Each row is a point on a tangle of strands that fork and nearly touch. The rows are in no order.
In the rows, zero is written as 128.
Points whose rows are less than 81.9 apart are linked; no others are. Some points are linked to none.
Q_756: [ 98 155  92 130 114 185 127 132 140 137 127  93  90 164 201 167 142 129
  94 141]
Q_276: [194  96 155 117 155 101 117 165 109  93 113 191 139  66 157 176 116 136
  92 151]
Q_143: [105 136 137 126 119 114 136 102  88  71 111 112 114 136 150 173 121 186
 161  87]
Q_669: [148  76 149 151 137  91 136 147 129 134 121 190 183  87 109 166 142 168
 145 126]
Q_55: [177 132 120 154 128 138 165 128 141 134 110 150  98  68  69 122 153  85
 152  91]
Q_84: [123 158 169  84 181  64 112  95 111  55 137 139 131  69 135 128 113 164
 123 162]
Q_817: [109 107 151 114 146  92 118  97 106 124 105 128 144 119 108 114 113 150
 143 127]
Q_392: [131  88 189 122 135  78 106 150  82 122  90 138 119 167 112 157  74 163
 135 133]
Q_219: [117  69 148 153 111 126 104 120 130 172  67  89 162 136  67 130 134 147
 152 105]
Q_422: [ 75 147 118 109  95 121 122 104 155 149 138 135 172 131 119  95 138 153
 122 147]
Q_742: [ 95  80 119 134 106 116 107 128 140 158 112 127 207 129 116 104 125 182
 132 167]
Q_345: [ 77 187 114 110 139 138 114  99 144 141 172  95 102 173 129  81 118 103
 138 107]
Q_987: [166  70 129 151 152 124 135 158 142 149 128 186 174  55 103 168 154 156
 124 137]
Q_789: [ 82 140 114 128  91 146 108 130 131 173 121  91  98 198 167 138 129 126
 107 145]
Q_929: [ 51 211  88 144 101 188 120 131 178 150 147  70 110 169 173 148 162  97
 124 105]
Q_866: [133 106 118 163  62 142 175 146 156 135 138 161 146 148 125 170 178 159
 130 127]
Q_919: [119 119 131 102 132 163  99 120 111 158 127  88  82 186 130 104 105 112
 131 133]
Q_552: [122  74 166 142 116  69 121 132 109 127  94 152 153 157 104 158 101 166
 145 127]
Q_878: [119  62 139 162 125 125 132 114  96 119  71 103 154 139 101 160 121 174
 167  92]
Q_267: [115 168 106 136 108 181 132 114 152 139 110  91  99 109 124 149 157  96
 114  91]
Q_469: [173  97 159  97 161  79 110 146 105  84 117 161 149  90 142 160 119 166
 105 173]
Q_332: [153  82 112 160 138 141 158 147 162 172 146 166 187  55  83 116 177 137
 153 127]
Q_712: [168  67 143 138 129 134 108 154 132 159  97 140 137 150 117 130 108 102
 106 147]
Q_498: [188 116 129 127 167 140 148 120 110 107 157 139 108 113 116  90  97  78
 136 126]
Q_278: [175  86 143 148 171 117 132 130 104 120  93 104 133  86  75 122  95  93
 159  99]
Q_776: [144 119 123 121 159 154 121 116  95 120 128  87  90 144 110  84  99  87
 161 107]
Q_964: [137 180 158  93 159  82 101 126 122 135 139 142  84 137 102  85  91 110
 123 124]
Q_135: [ 58 154 149  99 155 107  95  92  95 109 133 104 118 132 146 119 118 185
 135 135]
Q_404: [141 147 146 100 139 142  84 148 122 154 120 124  60 153 156 156 100  98
  67 142]
Q_824: [196  69 182 149 160  56 114 182 116 125 119 204 151 101 103 133 100  98
 132 131]
Q_996: [ 93 100 105 129  88 158 125 122 114 133 125  88 120 166 147 117 127 157
 137 127]
Q_18: [146  67 120 151 139 130 146 134 146 150 123 145 200  90  96 106 143 143
 151 147]
Q_899: [156 125  89 129 126 204 138 117 131 107 122  79 101 109 125 121 138  83
 131 106]
Q_475: [120  78 147 142 105  94 127 130 123 144 118 139 167 178 111 115 111 156
 150 137]
Q_94: [ 87 151 121  93 148 113 123  88 118  95 153 118 163  76 130  78 125 165
 130 145]
Q_126: [ 70 207 118 113 146 132 110  75 136 127 161 100 124 108 140  95 130 143
 125  94]
Q_19: [177 145 130 162 118 135 146 133 143 141 110 168 101  81  99 164 148  93
 128  85]
Q_357: [182 169 143 139 141 113 153 126 112  91 132 155  63 128 130 148 107  92
 114  85]
Q_204: [128  90 106 140 140 126 171 116  89  55 122 114 154 104 115 125 128 134
 202  92]
Q_521: [ 96  76  98 149 100 146 129 123 148 154 139 121 201 124 118  98 150 146
 128 154]
Q_252: [148 124 192  98 171  48 106 160  88  55 112 154 100 117 147 147  91 159
 125 155]
Q_737: [181 170 142 142 138 103 155 129 130 116 121 166  93  96 103 159 122  94
 129  69]
Q_779: [104 141 110 108 138 186 102 111 100 142 154  70  80 161 154 112 120 125
 142 120]
Q_947: [119  97 152  96 154 109  92 126 113 161 118 103 132 146 117 105  95 131
 102 159]
Q_927: [137 155 136 125 119 127  88 154 122 182 114 141  90 128 158 171 124 109
  49 152]
Q_190: [ 83 214 135 110 147 125  92 116 136 154 115 130 102  95 145 171 139 144
  64 145]
Q_751: [128 119 109 146  69 172 132 168 176 191 100 115 102 177 135 134 162  68
 100 154]
Q_358: [130  89 155 143 128 124 115 138 113 156  68 109 120 143  78 140 117 133
 138  96]
Q_200: [178  83 131 165 127 129 155 140 138 117 108 136 145  97  84 136 141 130
 158 105]
Q_526: [129 204 105 144 126 149 146 120 178 137 154 125 120 141 120 110 146  73
 114  91]
Q_145: [101 116 113 118 107 152  96 131 131 162 122 111 130 167 166 135 138 148
  88 167]
Q_170: [169  91  96 144 150  88 164 152 108  42 135 170 168  90 148 157 124 136
 181 120]
Q_394: [164  85 122 165 118 120 178 153 122  87 121 142 158 118 108 143 131 111
 191  99]
Q_784: [150 135 103 146 111 176 146 123 122 126 122  96  83 163 147 159 138 107
 120 104]
Q_431: [ 82 201  93 137  98 185 110 134 185 180 117  91  92 133 111 105 152  53
 127 110]
Q_743: [124 138 100 154  77 180 170 123 147 105 135  83  96 165 127 139 157  98
 137 109]
Q_624: [165 136 128 122 137 120 155 122  98  71 153 137  96 153 168 135 101 126
 146 108]
Q_659: [105 119  96 108 142 138 146  81 118  95 150 115 177 107 159  83 130 158
 130 157]
Q_574: [153 109 107 157  85 190 141 181 177 170 114  99 111 145 101 135 174  73
 111 143]
Q_708: [153  51 112 147 139 139 137 146 142 142 142 125 210 121 125  93 122 131
 129 169]
Q_372: [141 149 166 100 115  83 122 138 120  93 126 162 100 156 173 162 113 166
  98 143]
Q_634: [ 66 173 107 105 126 147  79 122 152 189 118 101  94 136 115  88 125  75
 116 139]
Q_23: [181 123 156 118 165  80 130 150 100 101 130 165 103 122 124 115  91  90
 114 124]
Q_149: [ 84 131  90 132  92 154 123 134 145 169 135 110 153 141 177 134 167 135
  91 181]
Q_590: [178  65 162 119 142  64 128 173 124  89 135 197 163 141 151 158 119 148
 138 155]
Q_912: [ 94 124  97 144  83 198 116 119 157 159  85  55 109 121 104 141 157  95
 129 126]
Q_509: [102 235 105 107 168 165 105 125 169 140 185  94  94 168 162 107 132  77
 115  96]
Q_648: [117 143  96 153  79 162 150 131 152 157 124 142 124 141 133 178 178 158
 115 131]
Q_234: [ 75 163  81 140  75 197 114 142 191 174 122  90 105 154 134  98 170  71
 120 137]
Q_642: [ 89 175 147 124 110  75 130  98 134 126 121 164 133 113 112 147 135 162
 124 112]
Q_578: [139 186 185 103 175  64 104 120 118  90 116 163  89  72 107 136 112 137
  95 123]
Q_503: [148  82 104 144 128 173 146 137 148 167 133 132 168  65 106 126 183 123
 124 138]
Q_58: [115 112 181  89 144  76  87 140  95  93 108 130 130 148 146 151 106 194
 101 178]
Q_826: [ 85 108 130  96 154 116 114  87 108 117 122 101 166 101 110  79 114 159
 152 145]
Q_250: [ 93 167 128 114 123 116  95 112 157 197 128 119 122 145 108  71 122  97
 115 140]
Q_401: [ 47 174 114 122 129 158  73 141 134 193 103  79  85 143 180 170 131  99
  89 152]
Q_519: [170 103 106 149 127 150 179 121 123  91 168 119 142 111 108  88 137  88
 176 106]
Q_15: [ 54 185 131 101 151 108 105  68 118 134 152  91 118 113  97  85 100 152
 134 100]
Q_160: [126 122 128 133 115  75 164 118 140 123 162 187 170 104 100  96 142 126
 183 130]
Q_750: [102 114 166 118 120  67 109 126 109 106  87 173 144  91 117 189 139 201
 123 142]
Q_513: [ 73 201 147 100 129  94  89 102 143 164 120 121  98 140 112 120 114 128
  97 118]
Q_842: [ 84 201  95 147 103 182 121 109 170 148 103  76  93 109  95 147 158  93
 134  71]
Q_697: [213  87 136 133 157 123 143 150 126 117 150 178 148  82 138 127 116  93
  95 153]
Q_961: [132 152 121 119 117 108 134 110 145 155 138 157 158  87 110 114 142 136
 122 135]
Q_560: [153 132 117 137 123 155 118 152 148 158 130 175 119  84 164 204 159 129
  65 149]
Q_317: [146 135 126 141 111 129 150 124 118 124 110 154  90 109 121 189 141 141
 104  91]
Q_660: [159  99 104 140 150 118 172 114 100  46 126 141 141  93 132 154 130 132
 168 104]
Q_694: [124 141 129 137  90 109 165 129 157 134 140 162 139 153 123 132 140 136
 139 121]
Q_895: [132 122 129 146  88 164 136 133 157 160  88  98 116 136  60 128 149  90
 146  97]
Q_87: [128  98 102 131 131 157 151 116 123 113 159  87 146 150 130  55 112 105
 166 132]
Q_437: [178  67 137 135 155  82 143 169 117  79 131 185 199 130 154 163 126 159
 171 153]
Q_225: [145  99 183  87 170  77  91 142 123 101 105 143 135  88 151 142 123 171
  74 190]
Q_758: [160 144  82 147 125 162 177 103 133  89 162 122 121 119 129  99 136  97
 145 115]
Q_68: [126  97 126 151  61 132 163 150 158 144 141 143 165 178 104  95 155 112
 162 134]
Q_721: [223  80 130 150 145 144 150 164 114 121 130 164 137 114 144 147 114  87
 121 136]
Q_623: [ 94 128 151  90 140  82 114 101 109  91 135 127 169 130 158 110 114 201
 116 178]
Q_761: [114 103 162 109 133  89 117 121  92 100  83 135 137 125 133 183 113 190
 136 133]
Q_403: [104 221 111 137 111 137 142 108 177 132 148 127 121 142 159 177 164 140
  96  88]
Q_117: [ 80 110 108 134  86 187 109 122 123 164 117  69 129 161 118 104 145 127
 142 126]
Q_302: [140 125  96 143  99 161 151 126 151 143 128 117 124 123 131 124 160 103
 119 133]
Q_207: [198  75 148 138 119 115 139 189 127 114 135 219 130 120 144 183 134 133
 103 132]
Q_417: [ 92 228 108 124 144 140  91 128 162 158 119 115 107  86 167 174 150 108
  63 118]
Q_564: [195 109 154 149 126 124 149 175 135 152 140 216 118 103 127 162 137 118
  92 137]
Q_500: [171 166 131 127 129 140 124 133 140 144 128 141  65 161 115 126 110  52
 113  85]
Q_825: [208  78 148 143 171  88 136 170 113 114 135 191 166  71 120 137 119 102
 138 140]
Q_258: [ 99 134 100 118 129 163 120 109  85  93 145  86  86 166 170 145 114 177
 133 124]
Q_390: [177 102 102 134 123 147 172 136 140 111 172 171 175 107 156 127 162 147
 140 147]
Q_254: [160 156 140 122 144 100 128 124 159 155 131 180 136  66  99 132 141 126
  94 147]
Q_593: [164 113 126 121 137 120 157 132 108  96 136 147 124 171 148 123 111 136
 121 128]
Q_300: [114 116 120  99 171 187 100 103  76 120 144  60  92 142 140  93  95 130
 142 130]
Q_746: [121 112 137  95 167 117 125 108  82  75 152 105 125 156 157 101  90 165
 153 150]
Q_22: [130 152  88 132 127 161 130 110 130 135 126 111 118 105 147 135 142 129
  91 139]
Q_785: [124 174 161  88 166 113  84 133 101 102 173 113  53 166 184 148  92 153
  81 145]
Q_658: [ 89 147 127 137  79 113 130 118 131 142 120 131 137 164 137 136 142 149
 133 118]
Q_412: [174  67 138 123 180 114 121 142 109 107 126 138 176 110 119 111  96 135
 148 159]
Q_146: [133 159  92 153 105 184 150 121 165 145 120 102 110  62 102 155 180 103
 118  98]
Q_242: [170 110 135 115 165 136 115 126  98 133 128 111  90 131 114  95  84  82
 120 124]
Q_360: [ 88 209 118 104 139 108 113  88 148 144 135 130 118  85 137 126 137 143
  83 135]
Q_171: [122 228 106 165 116 147 158 122 185 127 163 135 102 142 141 165 164 108
  96  67]
Q_570: [147 162 161 108 161  83 110 117 134 130 112 165 120  54 105 143 118 136
  99 132]
Q_588: [188 116 144 133 132  77 149 149 122 104 159 200 142 119 127 126 127 112
 143 137]
Q_537: [199  75 182 136 123 100 109 175 103 130 112 187 115 145 119 157  87 104
  98 122]
Q_24: [136 107 136 127 132 108 137 123 137 152 143 140 165 148 108  64 117 101
 134 149]
Q_557: [ 97 212  81 116 140 197  98 127 189 165 146  75 101 132 129  90 145  48
 114 107]
Q_477: [152 112 120 111 146 144 123 127 125 115 117 158 158  60 163 188 155 170
  85 159]
Q_52: [ 63 179 144 109 130 107  95  96 116 154 133 104 107 149  90 104 105 146
 142 109]
Q_522: [138 120 135 155 100 140 153 149 154 191 135 179 141  78  97 154 184 140
 116 127]
Q_933: [135  88 121 140 113 131 149 119 107 108  90 114 144 123 128 171 129 164
 153 103]
Q_448: [110 158 173 114 117  57 126 109 135 127 118 169 162  91  99 148 136 172
 111 140]
Q_940: [194  95 105 141 157 151 164 117 112  99 139 125 150  99 123  99 115  99
 152 129]
Q_875: [124  78 104 157  84 178 152 125 148 145 143 119 177 151 130 108 175 144
 129 157]
Q_936: [142 118 147 151 103  91 134 147 146 190 129 205 163  95  78 141 166 134
 124 137]
Q_678: [160 143 113 129 156 169 140 112 121 109 125  92  90 121 103 120 121  84
 151  83]
Q_158: [136 130 153 133 121 121  78 151 127 194  87 150 104 115 121 144 116 104
  57 146]
Q_626: [170  89 182 113 135  75 109 169  96 106  98 168 106 149 125 144  73 132
 118 128]
Q_515: [137 147 138 152 100 120 146 121 124 139 106 153 103 137  96 159 140 134
 144  84]
Q_613: [143  98 170 119 155  86 103 138 125 103  85 180 163  75 114 202 127 182
 113 144]
Q_790: [112 125 122 121 104 106 113 115 123 155 115 132 143 156 148 144 132 164
 105 149]
Q_414: [109 120 103 169  63 190 155 140 169 171 115 101 141  86  92 151 189 125
 129 126]
Q_105: [121 119  88 152  67 208 163 149 166 127 120  77 107 145 156 147 168 102
 126 139]
Q_670: [133  88 143 154 103 101 157 144 157 178 142 199 192 112  95 116 162 153
 148 149]
Q_848: [ 64 195 105 134 100 142 128 114 158 140 133 121 109 168 162 169 144 151
  98  95]
Q_922: [121 135 124 137  87 144 114 145 131 167 108 111  87 168 144 149 121 112
  97 133]
Q_809: [ 87 195 128  97 138 102 118  91 148 115 151 121 128 125 145 104 125 153
 107 128]
Q_81: [ 98 186 110  93 145 131  97 128 131 121 161 103  85 153 212 154 114 130
  60 148]
Q_955: [121  95 124 144  78 147 155 137 119 118 110 100 123 181 133 128 126 155
 164 104]
Q_54: [121 175 109 119 129 180 103 138 165 180 103  93  81 151 112 114 142  55
 114 112]
Q_460: [ 80 198 113 136 109 114 140  93 151 131 172 119 135 165 132  93 120 117
 142  94]
Q_97: [127 109 146 145 114 145 103 148 138 178  79 118 109 142  64 120 136  92
 124 109]
Q_186: [122 127 129 137  84 135 165 122 130  93 140 119 107 205 134 116 133 124
 176  96]
Q_103: [ 94 141 133 136 119 136 146 104 112 110 131  95 109 149  96  94 121 122
 193  82]
Q_517: [103 143 156 111 146 114 119 109  92 120 121  99  81 168 130 145 101 159
 135  90]
Q_383: [143  96 149 126 149 132 103 138 123 187 100 109 131 142 103 112 106 107
 107 147]
Q_144: [ 84  88 126 120 128 120 137 103  92  84 137 121 176 150 152 105 114 183
 179 129]
Q_612: [156 139 114 134 116 185  96 151 149 176  86 111  68 137 104 122 133  46
 103 123]
Q_709: [129 180 109 127 131 125 157 115 162 157 185 167 140 125 106  64 147 101
 134 110]
Q_96: [106  72 133 108 140 133 118 108 101 114 135  94 171 161 145  93 104 172
 153 156]
Q_770: [ 84 172 145  93 163 115  90  92 102 127 152  90  94 133 145 102 102 155
 123 149]
Q_886: [134 219 120 124 139 109 114 113 177 165 150 151 103 104  97  91 129  81
  94 115]
Q_441: [169  91 107 130 136 139 156 136 144 118 155 147 183 119 142  92 140 120
 130 156]
Q_399: [141 105 127 122 126 150 124 135 112 136 136 108 100 207 140 109 110 120
 122 154]
Q_458: [115 127 116 162  88 163 173 131 167 179 159 175 155  71  96 140 203 142
 149 136]
Q_545: [181  61 151 168 148  85 135 170 132 128 105 168 181 130  98 125 112 110
 164 117]
Q_827: [143 131 169  96 162  92  85 133 102  81 103 135 108  98 162 173 114 179
  63 180]
Q_289: [158 165 112 139 119 144 165 121 141 109 164 152 106 118 121 125 142  97
 129 100]
Q_445: [ 82 153  97 108 133 191  78 136 147 195 120  62  79 159 119  83 121  70
 135 144]
Q_123: [ 91 153 131 111 145 129  85 110 102 166 109  86  71 139 123 150 111 132
 110 132]
Q_954: [110  93 125 156 109 152 126 109 129 154  75 105 162  99  69 152 155 149
 150 104]
Q_640: [119 157 166  94 151  55 123 110 114  87 116 158 144  78 117 158 128 174
 114 144]
Q_702: [168  66 165 155 142 109 121 150 114 137  96 139 152 136 101 136 104 122
 145 127]
Q_911: [108 109 153  86 141 109 101 116 117 164 142 120 153 170 131  76  94 144
 118 181]
Q_646: [115 128 119 138 120  88 166 113 116  94 144 163 171 118 121 100 127 154
 174 113]
Q_139: [ 55 176 110 102 118 172  88 112 136 145 181  73  88 193 140  73 106 110
 158 121]
Q_871: [ 98 245 112 123 170 155 103 131 173 128 169  95  97 155 172 152 114  77
  73  94]
Q_823: [105 198 118  92 142 125 141  99 152 109 202 125 133 166 180  87 121 138
 114 133]
Q_666: [110 102 121 165  99 132 147 125 149 165  93 139 177  90  73 147 170 159
 149 124]
Q_808: [ 85 141  88 149  70 166 137 135 154 160 129 110 137 131 163 152 172 155
  99 139]
Q_860: [104 111 110 171  76 176 175 127 168 151 140 128 158  88  83 123 196 137
 161 112]
Q_41: [151  71 135 173  81 137 160 144 137 131 113 142 157 159 109 148 146 139
 170 104]
Q_606: [ 70 177 138 115 118 112 123  88 115 129 131 108 102 154  92  88 109 130
 173  71]
Q_329: [121 112 109 117 126 154 138 102 112  88 166 105 134 157 150  80 120 136
 150 124]
Q_975: [182 118 172 126 174  52 118 173 109  97 119 187 135  87 100 112  91  86
 131 131]
Q_965: [ 83 146 126 116  99 136 117 109 141 176 136 116 136 157 113  80 133 126
 129 145]
Q_546: [144 190 149 117 153  90 120 107 147 142 144 157 107 125  95  91 104  81
 110 108]
Q_114: [108  57 140 151 125 153 123 123  96 106  94  64 146 154 106 130 107 160
 180 108]
Q_956: [142 137 124 116 138 171  89 147 117 165  87  86  48 162 120 137 114  70
 104 113]
Q_255: [121 194 112 114 139 128 131 101 170 148 184 150 132 100 116  87 128 103
  91 127]
Q_957: [148 105 134 122 157 114 127 105  84 104 141 115 129 146 131  93  90 123
 161 136]
Q_205: [132  97 138 123 130 156  91 147 118 194  79  90 103 161  93 114 119  82
 112 125]
Q_833: [151 173 109 141 123 143 152 127 165 154 145 153 108 106 111 122 137  72
 116 108]
Q_959: [ 27 209  81 147  88 214 100 144 186 154 135  50  80 150 168 135 153  67
 133 123]
Q_595: [104 186 146  91 181 121  87 114 102 104 156  91  81 130 193 148 111 145
  67 144]
Q_548: [111 161 129  97 129  95 145 104 139 105 179 153 139 153 157  72 121 136
 123 148]
Q_884: [135  71 123 154 148 144 150 119  96  78 100  75 144 127 109 125 119 146
 207  96]
Q_420: [101  96 119 172  53 133 167 128 153 129 153 147 181 150 101 100 160 154
 171 124]
Q_235: [202  80 137 158 137 159 112 161 117 150  94 138 105  87 112 163 125  92
  94 106]
Q_153: [100 136 111 135  91 127 140 112 148 173 140 150 169 104 112 113 169 149
 121 136]
Q_713: [111 158  82 122 106 171 137 102 145 129 159 102 118 144 144  86 132 110
 135 110]
Q_681: [149  92 173 130 139  99 103 138 117 144  96 149 162  79 115 171 131 167
  95 163]
Q_444: [143 120 123 136 139  52 145 133 130 119 131 178 172  93  77  93 121  99
 188 126]
Q_73: [193 100 164 111 146  81 135 163 114  85 147 195 139 145 159 133 109 123
 117 158]
Q_188: [ 98 214 103 119 148 149 120 118 169 120 198 108 116 165 177  84 120 106
  97 119]
Q_452: [ 89 225 115 139 127 125 129 108 178 131 169 111 121 148 125 112 133 107
 127  69]
Q_803: [190 147 153 116 154  89 134 137 109  82 127 171  96 114 146 153 103 105
 118  99]
Q_216: [ 89 112 144  97 124 105 120 105  90 105 127 123 146 158 158 140 113 205
 124 152]
Q_62: [211  86 167 155 129 133 118 167 123 150 103 161 104 126 109 153 102  78
 101 102]
Q_34: [134 142 110 132 140 207 109 130 113 142  98  62  48 161 114 148 127  83
 136  94]
Q_312: [ 99 140  74 139  82 198 142 134 144 142 126  56 105 146 182 156 160 108
 111 136]
Q_772: [195  76 134 123 149 139 124 150 122 104 121 171 143  78 145 199 140 161
  81 148]
Q_873: [ 96  93 126 111 127 116 118 125 120 141 146 120 157 175 157  91 107 166
 115 178]
Q_72: [145 125  95 117 135 198 132 127 135 134 133  66  96 135 127  76 131  70
 126 132]
Q_877: [130 127 149  80 176  54 117 116 102  63 127 141 151  92 129 112  95 156
 146 152]
Q_836: [133 121 181  82 129  56 115 127 115  78 130 168 131 138 160 165 103 190
 111 162]
Q_237: [ 54 214  96 138  99 152 101 131 163 169 112  96 103 165 174 167 147 112
 107 107]
Q_994: [104 182 141 106 142 106  91 130 121 145 100 126  82 100 173 185 122 150
  59 154]
Q_547: [169  88 137 151 159  58 139 160 120 118 118 156 172 108  82 108 109  92
 175 105]
Q_967: [143 121 109 132 118 143 122 131 123 139 116 131 128  91 166 198 153 161
  79 153]
Q_563: [ 96 191  85 118 132 185 109 143 178 174 148  92 103 158 165  80 145  45
 117 136]
Q_725: [ 95 128 136  86 168 150  85 118  91 136 144  63  97 134 149 100 102 157
 133 157]
Q_867: [102 106 167  94 154 101  76 125  77 116  97  99 107 146 137 155  90 185
 107 162]
Q_531: [ 84 138 108 128 112 182 104 119 120 173  82  54  79 125 108 132 131  95
 127 107]
Q_376: [150  84 121 121 171  85 146 137  96  32 138 163 188 100 149 133 112 143
 179 149]
Q_476: [123 133 138 133 113 112  97 142 150 201  84 146 132 116  92 140 127 130
  94 130]
Q_266: [ 88 128 124 120 100 132 147  85 100  83 142 112 149 155 145 118 117 183
 162 113]
Q_953: [123 149 151 137  92  61 151 140 141 134 141 190 146 155 120 134 132 146
 136 131]
Q_888: [ 91 241  98 130 154 159  99 135 166 164 135 103  88 118 169 158 144  68
  80 106]
Q_247: [106 194 114 119 138 154 126 122 138 136 132 114  95 149 200 166 139 118
  76 125]
Q_20: [181  75 123 151 151 154 137 150 135 169 118 151 154  62 111 152 162 131
 119 148]
Q_21: [136 138 120 121 118 111 157 111 157 148 171 152 144 150 112  47 131  90
 140 143]
Q_514: [ 75 156 123 117 116 115 137  83 106  73 139 118 122 141 150 140 131 184
 142  82]
Q_169: [ 81 184 134  87 164 110 122  95 117  78 166 115 135 130 180 150 123 191
 100 150]
Q_306: [102 111 130 139 126 122 143 100 109 120 129 106 148 131  91  69 109 113
 184 100]
Q_683: [142 184 122 139 111 161 150 128 149 131 121 129  69 162 160 157 135  98
 109  89]
Q_71: [ 84 146  93 131 105 150 127 116 134 156 110  95 125 110 146 152 157 140
 104 128]
Q_137: [215  50 144 165 143 128 159 178 121 100 123 170 146 121 126 163 117 104
 158 112]
Q_928: [ 91 136  93 163  74 196 159 112 161 132 118  88 115  82  92 141 178 117
 138 111]
Q_162: [ 71 135  84 134  85 187 113 133 152 163 124  76 122 153 129  88 151  96
 131 151]
Q_187: [179  90 129 114 136 129 139 152 104 117 134 127 101 195 138 114  96 104
 145 130]
Q_591: [155 101 140 121 130  79 142 139 134 135 165 165 184 154 126  85 117 127
 152 165]
Q_447: [143 105 139 148 124  76 154 141 136 131 142 191 184  92 104 127 150 148
 160 130]
Q_511: [101 163 166  87 157  78 111 113 122  76 149 129 131 115 157 130 116 185
 110 172]
Q_799: [195  87 130 150 154 147 121 149 121 143 100 136 127  80  86 139 105  87
 131  99]
Q_38: [166  98  99 164 148  70 174 142 103  84 152 163 166 108 107 100 122 119
 216 116]
Q_471: [130 136 138 105 130  76 144 125 131 124 159 167 173 133 144  87 124 142
 120 172]
Q_797: [117 112 172  74 191  52 103 126  93  65 131 124 133 127 126  94  89 167
 160 171]
Q_887: [150 123 108 138  96 193 137 147 158 165  99  87  94 143  88 115 143  69
 129 124]
Q_755: [ 91 111 101 144  56 180 152 121 148 138 152 111 172 147 146  98 165 138
 131 129]
Q_400: [152  82 146 116 179  87 115 138  73  91 125 106 119 133 116 114  82 118
 174 124]
Q_280: [146  86 127 142 160 129 136 125  90  88  83  91 132  99  89 122 101 116
 188  87]
Q_443: [122  90 115 141 145 136 148 105  95 102 143  80 140 138 104  52  97 111
 208 116]
Q_813: [119 100 125 113 157  87 139 108 121  95 146 155 218  73 126  86 136 158
 149 161]
Q_525: [134 129 165 116 108  73 143 148 125 119 134 184 123 168 148 150 106 151
 116 144]
Q_324: [140 107 148 138 136 119 105 129 134 169  76 145 151  81  95 155 133 146
  97 139]
Q_150: [119 124  92 111 140 203 101 139 137 156 136  56  90 168 134  74 109  69
 126 146]
Q_440: [133  88 131 106 156  89 143 137 114  69 145 174 206  86 144 131 138 164
 158 166]
Q_63: [119 175 158  84 159 101  93 124  98 110 158 108  79 160 159 108  90 143
 112 146]
Q_636: [128 134 133 133 129 104 129 104 109 120  96 126 113 114 103 143 111 134
 139  97]
Q_621: [110  76 125 113 182 128 108 109  89 102 108  81 169  90 111  96 104 166
 143 143]
Q_856: [ 93 129 154  75 164 104  90 111  76  91 149  94 119 150 148 114  93 190
 141 163]
Q_920: [172 118 145 134 117 134 136 149 113 124 104 172  84 127 143 165 123 115
 100 115]
Q_462: [158 107 170 109 180  70 134 148  80  59 124 151 119 144 141 144  78 138
 150 145]
Q_340: [173  81 145 141 177  69 128 153  89  65 110 148 133 138 140 127  91 119
 175 124]
Q_984: [144 104 127 154  82 153 128 168 142 179 103 137 105 187 135 158 147  98
  91 138]
Q_359: [123 112 111 160 133  94 177 129 110  69 154 151 180 131 127  76 124 122
 200 123]
Q_217: [159  84 109 151 102 131 182 129 116  80 165 149 170 124 151 123 146 157
 167 132]
Q_128: [120 151 157  98 152 109  96 125 109 118 108 117 100  84 154 156 113 153
  69 158]
Q_549: [165 116 153 112 139 123  99 157  94 130 118 129  73 160 154 145  91 120
  82 139]
Q_665: [154  60 116 117 131 111 148 152 131  70 152 185 197 113 148 155 145 177
 152 164]
Q_819: [157 123 115 162 130  97 187 140 118  65 146 163 149  98 102 120 138 102
 202  81]
Q_466: [133  83  99 133 101 178 139 131 136 127 128  85 149 151 119  84 134 116
 145 133]
Q_298: [ 68 175 128 116 128 117  84 117 128 195  99  96  93 125 114 139 124 119
  86 138]
Q_698: [108  52 147 153 105 114 117 132 137 167 103 105 190 160 113  98 118 166
 148 140]
Q_601: [111  69 107 179  74 180 157 122 160 135 125 111 190  99  89  99 184 150
 176 124]
Q_395: [151 189 114 156 101 152 152 136 169 139 153 150  75 139 146 167 170  90
  92  97]
Q_939: [146  76 139 119 142 120 131 128  91 101 100 134 133 136 132 167 112 166
 143 128]
Q_270: [161  74 126 114 175 134 116 113  99 108 119 100 166  91 135 102 108 141
 135 150]
Q_923: [166 102 115 165 120 124 170 144 152 147 128 161 146  78  67 118 160  96
 167  98]
Q_375: [125 165 199  93 172  31 110 128 103  63 117 158  96 101 115 133  90 153
 118 138]
Q_95: [127  92  90 126 119 156 162 107 121  82 161 128 175 109 162 109 151 165
 146 145]
Q_991: [101 147 122 120 115 156  97 113 108 158  72  81  74 137 112 163 119 125
 126 107]
Q_744: [ 95 126 120 110 111 135 137 116  93 107 128 114 113 166 183 147 126 184
 114 136]
Q_680: [157  97 160 128 122 112 121 152 102 128 104 156  98 170 156 173 118 135
  93 129]
Q_960: [171 121 152 131 129 119 125 167 142 145 130 200 122  84 142 188 142 137
  67 150]
Q_251: [ 41 175  92 112 113 179  85 114 144 165 166  81 116 171 163  78 133  99
 134 142]
Q_804: [130 123 122 122 129 155 137 107  82  87 113 100  95 153 150 176 111 171
 134  97]
Q_436: [151  87 111 148 120 175 159 125 147 130 114 103 140 128 103 125 142  97
 144 123]
Q_596: [134 135 110 126 120 149 157 111 106  71 166 117 108 167 168 119 111 149
 159 113]
Q_948: [105 120 116 163  51 135 183 129 159 121 163 155 162 136 133 134 183 171
 152 111]

A fork is a point with three links, a tip a point with one. Leave the first point through the second and follow the links. Name the first fork or tip that comes.
Q_200, Q_923 -> Q_137
Q_776, Q_242 -> Q_251
Q_965, Q_422 -> Q_770
Q_546, Q_886 -> Q_190

A fork is a point with three links. Follow the links from the first point to the second and name the forks in between, in order.
Q_960, Q_888 -> Q_190
Q_392, Q_549 -> Q_884
Q_24, Q_624 -> Q_190 > Q_52 > Q_87
Q_258, Q_97 -> Q_383
Q_73, Q_537 -> Q_440 > Q_884
Q_570, Q_237 -> Q_770
Q_666, Q_200 -> Q_97 > Q_383 > Q_160
Q_84, Q_383 -> Q_511
Q_623, Q_145 -> Q_383 > Q_97 > Q_887
Q_670, Q_666 -> Q_447 > Q_160 > Q_383 > Q_97

Follow the links from the first point to the second, and from the first to the third. Name the last point that the two ways share.
Q_954, Q_145, Q_95 -> Q_97
Q_912, Q_612, Q_24 -> Q_52
Q_431, Q_95, Q_420 -> Q_887
Q_960, Q_71, Q_888 -> Q_190
